Each row is a point on a landscape with many valleys, with its height.
A ball rolls from a point to whichever of its 2 nearest points has the largest drop for the distance, and stops where none of them is lower. Distance is the straight distance between rows; heights are no part of it.
Z_63: [129 124 133 153 134 128 149 141 132 112 132 137 159 117 144  95 128 140
 144 131 137 142 132 157 111 168  72]  h=4.02
Z_390: [166  94 135 189 108 108 112 159 140 121 177 138 147 144 175 128 125 139
 135  93 113 163 125 107 131 126 133]  h=4.77
Z_813: [142 139 167 153 112 144 132 136 110 131 103 113 177 160  83 158 150 133
  79 145 116 136 153 107 135 186 122]  h=5.93
Z_420: [100 191 111  83 117 163 106 133 183 130 109 148 122 128  32 115  91 102
 102 100 134  96 169 153 171 192  91]  h=3.95
Z_633: [124 143  85 135 111 130  88 155 112  74 126 138  96 128 150 131 112 155
 131 145 126 118  96  50 133  85 169]  h=2.32
Z_868: [ 90 132 149 152 162 106 130 106 143  84 141 119 131 153 183 151  97 133
 131 134 161 167 136 120  83  64 119]  h=2.37
Z_570: [161 150  72 119  80 107  97 157 112 107 103 114  99 130 143 127 132 183
 105 138 128  98  98  91 154 123 166]  h=3.13
Z_274: [109 150 143 125 117 169 133 138  95 147 112 158 121  85  94  59 128 101
 168 131 116 118 141 149 115 204  83]  h=3.21
Z_432: [131 172  75  78 127 139 129 139 101  93  90 121  78 109 120  82 147 179
 153 161 162  73  94 139 122 145 108]  h=5.35
Z_109: [124 176 124 110  97 168 126 131 170 138 115 152 137 118  32 114  98 118
  79  96 108 118 149 147 197 202  89]  h=3.72
Z_724: [111 137  83 121 129 100  89 131 123  93 120 126 111 126 141 147 113 149
 111 153 127 129 120  75 131  98 165]  h=2.63
Z_608: [133 148  82 146 110 150  95 160 118  67 123 135  68 111 151 126 116 150
 156 128 136  84  65  66 135  60 170]  h=1.87
Z_396: [135 161 173 108 128 149 121  94 121 171  95 113 150 160  62 184 140 103
  76 117 125 111 184 139 143 170 141]  h=3.97
Z_564: [103 102  96 131 142  86 129  89 140 135 108 135 127  85 140 137 111 118
 141 149 109 159 128 137 141  95 152]  h=2.52
Z_661: [155 114 160 161 114 137 109 153 119 115 172 142 167 189 144 136 137 120
  87 101 116 150 156  88 122 155 122]  h=4.27
Z_541: [114 122 105 124 145 211 154 104 161  66 125 135 125  78 162  84 167 143
 169 145 180 154  87 165 116  44  69]  h=3.25
Z_671: [137 121  93 163 129 197 128 130 148  65 107 126  78  73 152 113 142 132
 175 115 155  71  55 157 151  32 127]  h=5.17
Z_572: [112 119 110 136 131 158 159 143 139  49 137 152 145 124 179  75 120 157
 131 148 146 166  88 133 121  95  68]  h=2.99
Z_588: [117 138 137 146 134 129 127 109 103 173  91 142 120  99 136 119 144 112
 177 155 103 118 130 132 115 130 155]  h=6.26
Z_334: [ 79 122  77  89 150  94 120  93 147 122 106 140 125  99 121 118 105 107
 136 149 129 141 149 146 131 118 133]  h=2.78
Z_88: [164  78 153 163 107  96 140 146 141 158 175  99 177 145 114 127 151 142
  92 106 108 161 141 143 151 189 115]  h=4.62
Z_42: [100 145  89  94 160  94 112 108 139 106 105 112 106 124 145 143 122 142
 152 147 169 107 135 154  98  89 127]  h=3.99
Z_160: [143  94 187 169 138 102 136 132 109 165 163 133 121 148 150 171 118 121
 141 115 104 179 131  88 109  91 168]  h=3.93
Z_435: [123 168 114 113 113 167 115 131  94 146  79 163 102 101 135  66 148 117
 189 156 105  80 112 125 133 143 141]  h=2.45
Z_400: [116 165  72  75 141 133 100 149 134  69 122 147  93 167 152  88 126 151
 151 134 168  73 123 139 107 111 104]  h=5.14
Z_187: [107 184  94  60 126 149  95 140 183 114 125 136 130 170  52 133 103 103
  75 107 134  76 166 142 167 166 115]  h=4.19
Z_419: [118 147  81  89 104 136 113 142 100 124  89 173 111 124 127  85 119 133
 125 162  91 108 104  93 163 136 158]  h=5.52
Z_927: [147 195  89  70 109 144 116 151  85 131  86 106  88 123 111  97 165 164
 148 165 152  47 106 123 115 165 140]  h=5.25
Z_530: [103 118 151 156 170 127 149  97 123 124 106 126 109 102 150 154 133 131
 185 155 149 136 106 143  87  59 126]  h=1.44
Z_750: [128  88 123 189 139 202 147 128 151  77 130 129 110  68 155 134 143 117
 175 114 155 112  60 157 123  23 114]  h=5.03
Z_835: [180  97 187 201 101 122 138 175 115 177 150 106 139 140 165 149 165 129
 166 116 111 136 101 104 112 127 169]  h=3.94
Z_421: [ 70 165 149 111 150 140 125 105 133 142 108 131 126  99  51 122  96  89
 136 132 134 123 173 155 110 189  88]  h=3.47
Z_474: [118 166  79  60 131 117  92 146 104 143 114 128  95 149 120 132 148 109
 144 154 131  63 140 109 103 120 175]  h=0.79
Z_80: [126 161 105  86 107 143 104 139 112 113  96 130 140 154  76 140 127 132
  66 149 118  99 141  96 161 168 141]  h=1.74
Z_961: [130 121 111 148 146 193 147 130 134  80 124 160 105  95 166  76 154 136
 199 131 149 119  82 157 123  70  82]  h=2.90
Z_353: [ 96 172 156 111 147 142 125 106 126 149  89 120 140 129  53 156 118 106
 105 141 136 107 174 136 123 182 112]  h=3.73
Z_216: [164  81 137 186 131 147 165 180 138 129 154 124 131  84 176 100 155 132
 202 111 129 122  68 150 108 111 100]  h=4.76
Z_869: [110 173  91  73 136 132  87 147 127  93 117 155 114 189 124 110 126 117
 131 135 152  64 159 119 105 135 125]  h=4.97
Z_753: [132 100 167 152 134 112 161 144 110 160 138 107 172 121 100 137 147 122
 122 155 106 159 138 121 117 185 119]  h=5.02
Z_630: [107 159  69  70 125 116 109 155 121  64 124 135 112 161 125 111 104 157
  87 159 142 104 113  93 135 125 124]  h=4.01
Z_112: [133 176  93  43  96 168  92 132 136 157  96 136 120 149  51 126 137  81
  90 106 117  68 172 136 176 185 151]  h=2.84
Z_466: [167 133 143 152  99 108  80 106 121 142 130 124 137 184 141 163 144 143
  87  87 131 131 173 113 141 136 159]  h=5.10
Z_597: [137 178 126 119  99 155 113 132 127 136  85 134 139 122  78 108 123 133
 106 115 138  92 161 155 151 210  98]  h=4.80
Z_788: [166 177  67  96 112 118 100 171 111 124 132  95  69 127 146 135 167 157
 162 140 152  44  90 121 104  97 162]  h=5.67
Z_76: [ 79 165 104 105 150 111 125 117 157  75 119 111 150 149 109 131  90 133
  72 159 149 119 147 132 133 144  98]  h=1.00
Z_628: [ 84 128 146 136 166 127 164 118 153  82 156 120 167 136 170 107 109 111
 120 146 151 164 134 153  87 121  70]  h=1.79
Z_832: [134  59 135 159 132  74 181 129 160 136 161  88 165  98 153 141 123 139
 134 133 140 204 111 156 116 118 106]  h=1.86
Z_425: [149 151  76 117  85 120 127 159 102  88  87 143  92 134 147  97 116 200
 111 144 136 109  67  96 159 123 141]  h=3.30
Z_70: [155 100 201 157 120  79 155 105 101 190 122 104 130 146 121 179 129 156
 124 136 110 176 142 136 121 120 167]  h=4.60
Z_725: [164 163  56 106 123 136 120 165 121  94 132  92  51  99 147 127 162 163
 175 138 156  41  55 135 125  71 145]  h=5.47
Z_956: [156  87 198 154 126 100 165 139 104 188 142  91 160 142 107 161 153 131
 118 143 111 165 135 122 114 168 144]  h=4.84
Z_60: [140  67 191 141 156  78 166 144 139 152 206  92 147 171 154 150 109 135
 105 114 133 192 136 109 104 127 119]  h=5.12
Z_794: [120 126 159 137 150 152 150 141  97 164 136 140 135  91 116  87 143 102
 183 134 122 126 136 143  80 189  89]  h=3.69
Z_962: [120 153 113  64 144  91  89 120 106 160 127 122  80 163 122 171 125 116
 128 137 137  94 155 100 101  92 193]  h=1.91
Z_195: [124 110 128 170 158 187 145 100 157  86 113 113 106  78 152 143 158 134
 183 123 177 113  84 175 110  21 104]  h=4.92
Z_277: [110 132  86 138 128 103 115 123 155  59 124 117 135 126 177 127 105 160
 116 138 155 152 118 122 124  88 112]  h=3.36
Z_729: [157 127 192 124 115 134 126  86 102 192 108 118 147 166  95 176 154 115
  78 109 110 139 177 137 141 156 156]  h=4.18
Z_166: [ 71 146 110 111 149 136 139 117 158  51 137 137 156 141 166  94  93 115
 105 152 147 151 131 139 109 111  84]  h=1.53
Z_10: [147  98 113 139  92 129 114 131 122 149 152 163 156 135 120 102 139 116
  90 113  64 150 135 109 179 162 148]  h=1.62
Z_428: [123 135 173 141 155 106 136 106 106 149 104 129  70 127 148 186  94 140
 172 130 139 121 114 122  99  33 171]  h=2.44
Z_298: [126 160  52  67 123 108 115 170 110  70 146 105  84 135 135 131 129 171
 118 163 152  91  88  94 109 100 134]  h=3.82
Z_910: [142 118 121 205 102 145 110 154 131 105 126 135 103  91 160 136 114 125
 168 114 107 112  75  93 145  74 175]  h=4.91
Z_145: [121 197 106  68 118 152 105 136  94 131  75 116  98 121  79 103 143 138
 139 153 156  57 139 134 113 190 120]  h=5.07
Z_921: [161 146  89 118  78 116  85 145 108 100 108 108 122 157 126 141 139 174
  69 132 125 119 125  68 163 142 174]  h=2.92
Z_21: [139  43 126 117 152  80 182 151 168 160 185  83 168  91 135 105 124 116
 124 125 133 176 117 143 123 176  90]  h=0.75
Z_946: [138 113 132 183 107  86 115 117 125 138 101  96 117 106 139 173 126 156
 138 143 115 152 108 105 144  88 190]  h=1.90
Z_364: [137 139  98 145 135 110  97 129 143 120 121 109  62 104 162 176 105 133
 172  94 160  76  99 137 114  40 177]  h=4.44
Z_855: [113 135 124 157 136 124 116 122 112 134  89 115  91  89 143 155 135 126
 175 161 119  98  88 102 124  68 180]  h=6.03
Z_464: [ 94 119 147 124 154  76 130  75 142 133 138 119 137 153 115 158  94 128
  79 135 118 164 170 137 135 118 133]  h=0.64
Z_851: [151  88 185 114 116 157 103  86 104 172 180 146 147 189 113 155 155  79
  69  65  89 155 174 109 148 132 163]  h=3.78
Z_606: [125 152  85  63 114 122  77 131 123 145 112 141 116 162 107 132 134 103
 105 123 120  81 166 113 142 142 173]  h=1.73
Z_782: [136 151 145 106 135  96 100 105  98 171 104 126  85 155 138 182 121 132
 135 133 131 107 148 103 109  82 193]  h=2.53
Z_812: [139  86 161 139 127 123 109 113 111 164 185 148 150 163 125 143 140  93
  90 103  81 169 152  91 142 133 160]  h=3.37
Z_871: [167 117 168 148 102 163 124 126 142 146 156 119 186 177  90 154 159 111
  56  78 106 135 162 134 163 186 109]  h=4.96
Z_66: [105 127 166 122 165  91 151  86 115 141  98 127  96 125 145 173  95 147
 154 147 147 149 131 143  95  52 145]  h=1.99
Z_888: [121  76 170 132 157  77 176 102 132 164 161 132 128 120 151 155  92 117
 139 130 117 196 136 139 109  76 128]  h=3.12
Z_180: [104  97 135 128 151  92 131 104 159 131 185 152 154 156 144 118  98  94
 101 104 105 170 167 144 137 126 111]  h=2.28
Z_757: [148  69 164 132 158  96 156 172 146 153 198 102 165 155 146 124 130 117
 111 113 129 151 130 114 107 168 100]  h=4.83
Z_650: [135 128 181 150 156  93 141 108 114 157 128 135 128 158 154 158 115 140
 143 121 140 145 156 147  94 110 125]  h=2.33
Z_61: [125 148 160 119 153  82 125  91 122 149 103 128 118 162 136 164 107 147
 129 126 156 123 170 160  98 110 132]  h=1.95
Z_502: [113 139  97 102 158  94 104 113 147 113 125 120  74 128 166 164 103 133
 166 113 169 104 128 145  94  38 153]  h=4.21
Z_718: [122 164 119  65 126 154  79 116 161 133 130 137 134 199  70 169 128  84
  66  85 133  82 188 133 156 144 142]  h=4.45
Z_657: [112 171  98  82 120 152 100 140 144 113 103 173 124 155  95  81 105 107
 132 108 138  76 167 159 136 176 102]  h=3.53
Z_104: [134 148 177 146 123 159 146 143 136 147 127 113 179 140  56 156 135 110
  83 123 117 134 156 129 140 207  93]  h=5.83
Z_40: [147 131 115 132  99 124  62 107 117 152 134 140 102 145 148 148 133 116
 117  99  99 131 148  70 152 101 212]  h=5.44
Z_56: [151  97 192 111 134 157 125 108 131 181 194 148 163 191  96 156 149  71
  71  63  92 139 170 132 146 154 126]  h=3.32
Z_847: [126 129 146 178 137 136 136 123 110 156  97 131 114  91 149 134 145 114
 193 157 103 111  93 123 116  93 163]  h=6.15
Z_587: [132  97 185 138 151 109 170 139 181 160 199  78 182 151  70 147 120 114
  68 106 124 156 143 144 138 192  82]  h=5.48
Z_908: [161  47 143 121 143  97 146 155 134 201 192 112 152 118 129 108 149 102
 124 112  86 156 122 109 136 168 140]  h=6.75
Z_84: [134 161 103 140 101 169 127 142 102 132  83 154  87  97 153  77 143 141
 184 160 104  76  67 109 160 101 160]  h=1.93
Z_629: [120 153  55  79 139 108 126 141 127  69 120  89  97 107 139 133 143 177
 133 167 169  99  87 133 110  92 116]  h=3.63
Z_48: [128 155 138 118 109 173 119 106 178 145 134 140 162 133  29 143 132 103
  61  96  92 126 149 138 200 182 107]  h=3.49
Z_262: [108 121 135 112 143 116 112  95 162 160 155 167 147 156  90 119 107  80
 107  89 101 129 188 170 154 160 116]  h=2.85
Z_998: [152 123 129 187 132 157 149 129 135  88 105 111 123  90 163 107 172 175
 194 137 161 124  88 169 112 104  84]  h=5.13
Z_451: [138 152 104 125 107 155 151 143  94  86  77 160  89 128 143  72 133 197
 146 152 143 107  59 120 148 129 112]  h=3.50
Z_720: [ 95 123 106 112 149 179 152  97 141  82 111 135 127  68 144  79 152 137
 174 156 168 155 107 164 103  94  70]  h=3.48
Z_138: [128 148 151  85 149  75 114  80 126 174 109 121 103 166 107 170 102 141
  98 115 142 114 186 161 125 122 148]  h=1.55
Z_836: [139  70 132 177 122  76 159 118 144 153 134 104 143  86 143 151 125 136
 150 134 106 187 107 143 137 106 146]  h=2.20
Z_636: [119 100 118 114 127 167 190 153 115 104 142 153 132  71 135  42 126 143
 159 134 141 172  84 153 120 162  48]  h=2.56
Z_660: [167 147 154 124  81 187 119 133 102 145  97 136 168 158 105 135 168  91
  81 107 103 110 164 114 164 187 136]  h=5.23
Z_853: [139 180  66  29 100 135  98 158 113 157 112 122 105 144  83 115 146 102
 108 130 128  54 154 137 143 175 161]  h=2.38
Z_669: [ 62 157 127  96 162 125 132  91 139 114 104 127 128 108  89 113 100 103
 141 148 154 123 166 163 102 156  93]  h=3.22
Z_532: [101 123 112 111 135 178 178 133 128  63 131 168 134 103 153  47 121 151
 145 145 147 162  85 155 123 122  52]  h=2.82
Z_57: [174 152 132 121  92 139  79 115 109 146  98 125 140 179 134 159 158 122
  90 100 135 100 175 113 141 150 158]  h=5.22
Z_278: [156 156  91  91 115  80  92 112 122 162 107  91 112 146 119 170 145 154
  98 122 144  85 160 138 135 143 169]  h=4.40
Z_693: [141 115 202 144 156  98 144 119 117 161 167 140 137 188 154 153 108 125
 115 100 131 157 170 136  93 119 115]  h=2.74
Z_952: [137 150  65  95 117  91  90 145 114 139 129  99  76 108 137 161 136 137
 134 147 124  91 105  88 129  91 198]  h=5.75
Z_144: [105 135 123 122 134 121 114 117 106 119 107 134 153 140  94 145 128 122
  87 164  98 136 144  90 141 148 146]  h=2.12
Z_738: [144 155 137 140 104 164 129 161  88  96 105 171 141 167 136  98 135 151
 117 149 121 112 116  94 127 159 104]  h=3.84
Z_878: [120  87 179 145 153  83 175 106 167 149 196  85 174 153 103 146 106 120
  68 115 121 180 150 152 136 160  98]  h=5.32
Z_332: [108 120 168 135 175 135 158 113 102 161 129 144 126 104 134 115 139 103
 192 141 136 137 137 153  71 136  97]  h=4.10
Z_206: [107  87 119 116 146 123 161 128 130 151 152 148 146  64 126  78 119  85
 163 130 107 163 133 158 115 166  87]  h=2.19
Z_162: [ 95 139 134 127 159  88 109 104 128  98 132 114 108 153 158 170  97 143
 119 142 153 150 142  92  97  73 149]  h=2.60
Z_310: [131 118 137 126 106 161 124 117 143 136 144 145 173 145  58 130 135 108
  52 113  74 140 146 115 194 181 123]  h=3.20
Z_354: [130  69 140 198 129 126 152 164 139 119 167 123 126  83 162 148 117 109
 174 118 112 162  74 105 116  68 148]  h=4.56
Z_495: [126 174  60  35 137 143 138 160 100  83 124 121  62 136 109  77 152 166
 153 160 168  64  92 146 110 136 102]  h=5.46
Z_275: [167 142 138 112  93 163  79 102 126 119 125 125 152 196 109 166 156 109
  49  68 124 111 181 115 164 152 146]  h=5.21
Z_596: [127 110 144 168 122  68 115  94 133 130 120  94 100 124 143 191 100 168
 122 123 138 176 127 108 130  71 180]  h=1.49
Z_325: [151 108 177 112 137 151 142 130 137 205 169 138 161 138  77 130 144  71
 106  82  97 125 169 151 138 205 107]  h=1.36
Z_398: [113 108 119 143 148  96 125 115 157 119 163 155 142 139 179 119 101 105
 139 103 127 163 152 148 116 100 109]  h=1.92
Z_375: [148 107 192 108 142 173 142 125 158 192 189 132 173 166  62 157 151  65
  74  69 100 129 157 139 150 182 101]  h=2.55
Z_872: [169  88 183 123 120 134 144 120 118 218 161 118 164 147  99 137 163  96
  99  89  97 140 159 150 142 193 135]  h=2.36
Z_17: [142  88 161 126 124 145 149 149 135 159 171 122 184 136  67 124 143  97
  70 121  81 149 132 106 162 200 113]  h=2.75
Z_499: [118  86 171 159 143  72 156 109 154 120 192  89 161 162 147 150 100 135
  79 120 129 201 142 128 121 123 118]  h=5.24
Z_553: [ 93 111 165 129 178 113 185 131 156 122 178 105 174 132 134 119 100  97
 108 143 140 167 140 150  86 157  65]  h=2.15
Z_77: [117 145  82 105 145 109 107 128 119 117 107 104  81  98 138 161 133 138
 160 161 136  90  89 103 112  67 173]  h=5.89
Z_183: [136  59 166 175 144  97 155 157 135 146 189 113 124 113 161 162 107 116
 154 113 118 186  97  92 106  79 154]  h=4.31
Z_294: [122  96 168 189 151 122 164 130 126 110 129 103 128 109 156 167 137 144
 172 145 147 157  85 130  90  63 126]  h=0.76
Z_142: [128 101 109 144 106 126 164 144 115 125 111 141 147  71 128  80 127 146
 147 158  98 166  91 132 150 163 110]  h=1.47
Z_817: [123 113 143 164 153 145 146  93 155 105 112 119  98  92 166 170 123 136
 180 107 184 123  96 183  95  11 123]  h=4.79
Z_730: [164 125 188 141 108  98 120  91  97 194 105 117 120 163 133 178 141 146
 109 112 113 147 162 133 133 116 181]  h=4.42
Z_481: [129  65 153 140 154  88 134 120 135 161 205 145 141 143 149 133 113 101
 114 102  93 185 144 110 126 116 139]  h=2.80
Z_595: [135 158 130  82  99 189 102 104 131 168  91 143 144 139  61 129 151  71
  86  99  96  95 174 135 183 188 146]  h=3.18
Z_418: [108 148 101 105 143  89  89 119 124  99 133 106 115 161 132 166 112 145
  96 145 147 124 149  88 113 104 157]  h=2.86
Z_809: [ 75 154  95  83 123 144 124 120 116 118  87 144 119  82  69  82  99 119
 124 158 119 119 137 137 145 181 107]  h=5.37
Z_450: [ 83 129 121 119 138 136 149 123 118 109 110 143 154  93  93 102 110 118
 123 169 109 148 130 126 132 172  95]  h=5.28
Z_383: [102 148  69  98 133 112 131 121 149  56 104  99 131 111 159 112 119 176
 111 158 176 131 105 142 121 103  95]  h=3.51
Z_444: [143 139  74 137 121 169 121 140 135  86 102 115  60  79 148 112 145 147
 178 129 144  51  51 135 147  50 150]  h=5.29
Z_211: [155  93 155 159 134 111 130 170 137 127 193 135 168 170 167 119 127 124
 118  98 123 151 141 111 108 151 101]  h=4.53
Z_668: [113 151 104  94 124 132  89 121 156 134 122 171 138 162 100 103 111  95
 111 101 118  95 186 158 153 163 122]  h=3.24
Z_579: [150 162 113 130 103 122 106 121 122 144  85 128 139 131 116 119 141 150
 115 127 130 100 155 151 140 184 123]  h=4.67
Z_527: [114  94 117 145 132 134 174 132 123 118 120 128 146  56 134 101 139 129
 167 165 119 170  90 141 118 135  99]  h=1.84
Z_222: [142 133 192 148 131 101 129 105  93 181 105 131  86 142 142 186 109 142
 150 127 111 140 132 102 116  64 196]  h=3.00
Z_234: [ 96 136  77  86 156 164 129  94 152  84 100 133 103  84 147  88 148 135
 181 146 180 121 115 175 104  75  88]  h=3.65
Z_902: [139  90 198 147 146  90 166 117 120 168 161 136  95 122 150 175  78 137
 154 112 110 188 123 120 112  47 158]  h=3.52
Z_911: [164  86 160 167 100 117 113 123 141 136 186 106 176 178 106 145 152 140
  59  85 104 164 149 128 159 173 126]  h=4.81
Z_654: [ 94 132 160 134 182 156 152  98 114 116 120 131 120 101 141 105 152 121
 196 148 166 136 137 167  68 115  78]  h=4.38
Z_443: [121 123 111 162 132 118  94 133 149  84 159 165 122 142 189 120 100 121
 154  97 131 147 134 116 116  81 131]  h=1.42
Z_989: [ 91 172  98  82 140 123 119 131 141  97 102 119 133 138  73 136 104 134
  83 156 139  97 148 126 141 168 111]  h=1.34
Z_433: [161 119 126 183  98 100  90 127 129 131 135 132 134 150 162 146 134 152
 123 100 120 145 141 109 138 121 156]  h=4.94
Z_225: [103 107 143 135 145 119 160 136 125 132 149 132 171 112 101 119 120 110
 113 155 104 162 135 124 126 178  98]  h=5.16
Z_934: [121 123 181 145 151 129 171 151 157 149 167  97 180 134  68 141 115 110
  90 126 129 150 148 140 122 209  72]  h=5.66
Z_802: [131 125 125 150 107 121 117 136 100 123 108 136 146 131 128 130 138 141
 112 161  91 144 121  84 145 139 156]  h=2.42
Z_511: [126  64 115 141 127 103 186 147 159 117 160  98 177  78 148 101 126 136
 132 143 140 195 103 147 116 148  79]  h=1.50
Z_9: [ 84 149  79  73 167 126 115 104 155  84 109 127 107 124 153 104 127 126
 161 145 179 107 139 167  90  87 104]  h=3.83
Z_822: [121 124 148 121 137 143 133 118 150 176 154 157 156 127  70 112 117  77
 110  95  95 130 174 159 148 198 102]  h=2.34
Z_217: [112 107 157 142 137  64 125  74 131 136 146 108 125 152 126 174  97 153
  86 128 122 186 155 114 137  96 162]  h=1.03
Z_713: [147 130 147 152 111 141 147 150 119 141 123 131 161 113 106  94 131 137
 130 123 125 132 140 155 126 213  79]  h=4.23
Z_46: [137 110 167 152 135 113 150 125 102 202 125 131 137 107 136 133 143 106
 165 142  93 141 130 131 115 147 149]  h=6.39
Z_931: [ 73 172  89  55 134 160 156 134 126  65  96 154  97 131  86  64  81 155
 105 150 164 115 100 145 146 158  74]  h=4.22
Z_894: [140 112 141 182 150 182 159 107 139 112 103 104 107  58 147 123 178 143
 209 131 163 119  85 184 108  72  98]  h=5.05
Z_863: [ 90 172  67  48 129 132 136 154 132  69 113 144 102 154  98  86  84 154
  88 149 153  92 111 130 143 151  98]  h=4.13
Z_947: [125 103  98 166 116  89 132 113 139 136  92 115 126  75 144 141 126 146
 153 147 110 154 105 136 148 103 159]  h=2.26
Z_172: [137 109 102 139  99 119 140 140 121 133 120 162 148 101 125  82 118 137
 116 137  84 155 115 130 171 166 121]  h=1.10
Z_307: [120  76 123 117 147 102 177 141 157 156 175 113 161  76 115  90 111 100
 129 116 121 168 137 156 124 194  74]  h=1.56
Z_580: [152 144 114 180  73 146 107 158 112 133 101 136 108 109 161 115 136 144
 151 136  95 106  80  83 164 104 185]  h=5.11
Z_271: [107 164  98  98 130 143 113 126 127 102  97 153 119 130 117  77 117 136
 145 132 149  93 149 159 125 166  96]  h=3.68
Z_430: [117 119 131 172 140  93 128 107 143 105 113 100 105 113 164 184 103 161
 147 124 161 148 109 128 109  44 151]  h=1.72
Z_317: [116  98 116 129 123 174 184 129 117 107 120 126 128  35 128  61 149 148
 181 148 145 179  79 154 112 137  65]  h=2.25
Z_885: [162 110 146 177 137 154 165 154 126 117 135 123 136  93 163  86 166 153
 201 123 147 130  95 166  96 143  70]  h=4.98
Z_215: [ 94 114 146 148 167 131 162 107 152  88 142 119 153 119 183 126 125 126
 148 146 164 171 115 149  80  71  83]  h=2.06
Z_784: [134  89 134 221 114 157 132 158 135  95 152 130 103  73 162 149 106 105
 174  93 122 122  66 112 133  54 161]  h=4.75
Z_905: [ 94 156  84  75 117 144 137 133 100 105  78 161 103 109  88  79 104 144
 112 166 119 116 107 118 158 171 120]  h=5.45
Z_99: [181  99 172 155  88 127 128 124 107 215 141 111 157 143 142 133 173 114
 121 104  90 148 146 135 150 167 170]  h=3.02
Z_25: [137 108 200 128 150 117 136 111 133 163 189 138 154 201 118 154 114 101
  75  87 116 154 176 134 122 143 116]  h=3.23
Z_269: [ 98 142 114  81 156  69 108  86 151 135 131 113 118 168 116 159  93 131
  83 124 146 122 177 151 127 119 141]  h=1.11
Z_322: [ 70 123 118 109 166 111 146  88 141 121 119 139 140 105 126 116 103 102
 140 150 141 155 153 159 103 125  99]  h=3.01
Z_861: [141 172 121 110 102 169 135 153  79  97  79 173 109 163 121  77 128 171
 118 147 143  88  95 105 137 165 105]  h=3.66
Z_296: [156 149 156 129 105 178 108 123 141 131 124 137 171 181  85 160 148  97
  62  87 116 112 173 126 164 176 111]  h=5.09
Z_783: [172  84 171 199 130 130 159 185 129 166 158 106 127 107 169 138 152 120
 197 114 120 116  74 120 101 108 143]  h=4.41
Z_854: [162  68 161 150 132 102 155 158 125 216 159 112 141 104 153 123 150 104
 163 120  91 148 107 122 124 146 157]  h=6.56
Z_537: [113  63 148 130 164 103 191 118 148 155 165 121 142  82 167 143 113 102
 160 134 139 193 104 145  90  72 109]  h=2.76
Z_44: [153 149  65  57  94 113  65 145 112 132 149 118  96 161 121 143 144 117
  85 114 118  96 149  81 149 127 195]  h=2.35
Z_23: [118 102 182 181 144 105 159 114 130 112 131 107 104 122 163 191  94 150
 158 123 160 171 103 125  92  32 145]  h=1.33
Z_714: [113 118 105 162 129 149 132 133 158  47 140 134 133 112 193 119 117 145
 142 129 157 162  90 120 112  53  99]  h=3.19
Z_820: [160 113 150 153 110 125 141 150 144 155 152 122 175 134 101 112 139 132
  97  99 113 141 148 155 154 216  91]  h=4.43
Z_251: [119 140 104 136 135 135 134 120 131  99 104 147 130 104 150  90 131 147
 166 138 145 125 127 164 115 135  87]  h=3.86
Z_727: [110  75 127 136 155 138 182 122 145 139 145 129 148  54 152 113 142 107
 182 146 142 176  98 157  92  96  91]  h=2.31
Z_899: [113 123  86 155 130 155 109 129 163  45 134 116 103  96 180 139 108 150
 149 112 178 128  79 125 122  23 124]  h=3.38
Z_351: [149 134 116 161  92 138  86 141 110 142 121 152 110 122 157 131 135 116
 141 124  90 121 116  63 151 101 197]  h=5.27
Z_610: [188 114 169 191  68 128 111 139 111 187 129 110 142 141 170 147 167 129
 140 101 101 140 127 107 148 129 189]  h=3.46
Z_792: [ 75 143 117 121 154  98 129  98 170  70 145 114 153 153 148 126  79 114
  74 138 139 159 153 138 127 116 109]  h=1.28
Z_65: [101 162 148 112 141 161 120 139 112 107 108 166 150 158  93 116 123 101
 119 148 123  99 156 116 113 171 102]  h=4.99
Z_178: [135 144 103 148 120 142  93 150 122  87 127 178 114 148 172 102 124 133
 159 119 122 108 121 102 122 100 132]  h=2.00
Z_376: [163 124 152 165  73 151 138 160  94 176 115 128 157 124 152 106 170 122
 137 150  77 132 106  92 154 163 166]  h=5.36
Z_951: [138 133 117 168 131 162 120 148 123  84 118 161 105 116 171 100 140 141
 185 128 129 103  86 124 123  80 115]  h=2.48
Z_915: [112 156 125 119 121 168 120 120  97 149  93 161 106  82 126  53 141 111
 198 138 116 101 131 151 116 172 111]  h=2.83
Z_102: [172 137 155 140  66 178 129 145  80 166 101 130 166 146 138 116 178 105
 101 130  89 125 136  92 162 180 158]  h=5.31
Z_875: [159 152 123 152  68 145 115 142 101 161  81 129 133 118 153 104 156 140
 141 152  93 108 106  97 167 141 175]  h=5.26
Z_684: [143 139  88 112 111  90  67 119 118 147 129 106  83 131 139 168 130 139
 115 115 118 120 138  76 141  97 214]  h=5.59
Z_652: [156 169  89 110  99  97 100 126 116 147  82  92 120 123 122 137 152 166
 117 139 145  77 141 140 138 165 150]  h=4.54
Z_867: [149 132 115 143  89 110  89 122 106 133 102 104 132 141 126 155 146 156
  92 145 106 135 131  78 158 134 188]  h=2.70
Z_775: [153 132 148 158 107 150 120 163 106 112 134 160 165 169 145 115 142 132
 113 126 112 128 138  92 122 159 111]  h=4.04
Z_304: [114 199 118  89 104 165 107 136 122 121  80 124 105 109  54 100 110 137
 117 124 155  76 149 151 136 211  88]  h=4.93
Z_647: [112 159 141  99 141 124  89 104 139 128 129 139 141 197  97 161 114 103
  74 108 134 110 190 123 133 138 136]  h=4.65
Z_622: [129 155  74  73 141  69 101 129 129 135 129  98  93 144 135 160 132 146
 126 134 164  89 143 144 102 113 147]  h=4.20
Z_126: [132 130 120 158 150 136 119 110 146 102 106 108  70  96 159 172 124 133
 182 105 174  73  88 162 108  23 148]  h=4.63
Z_920: [143 152  80 128 100 155 110 160 111  95 102 164  73 118 160  95 122 151
 163 134 120  80  63  92 151  80 160]  h=1.35
Z_996: [ 98 167 127  94 152 130  96 124 125 111 113 148 135 184 112 143 116 104
 114 136 143  90 173 118 105 136 129]  h=4.82
Z_313: [147  86 138 129 113 141 149 171 119 148 170 146 173 137 109 100 135 109
  88 125  76 153 122  98 159 189 114]  h=2.22

For each start below, name the point where the ball stops.
Z_88 => Z_325
Z_775 => Z_76
Z_70 => Z_596
Z_854 => Z_580
Z_998 => Z_325
Z_597 => Z_443
Z_65 => Z_596
Z_502 => Z_443
Z_788 => Z_443
Z_495 => Z_443
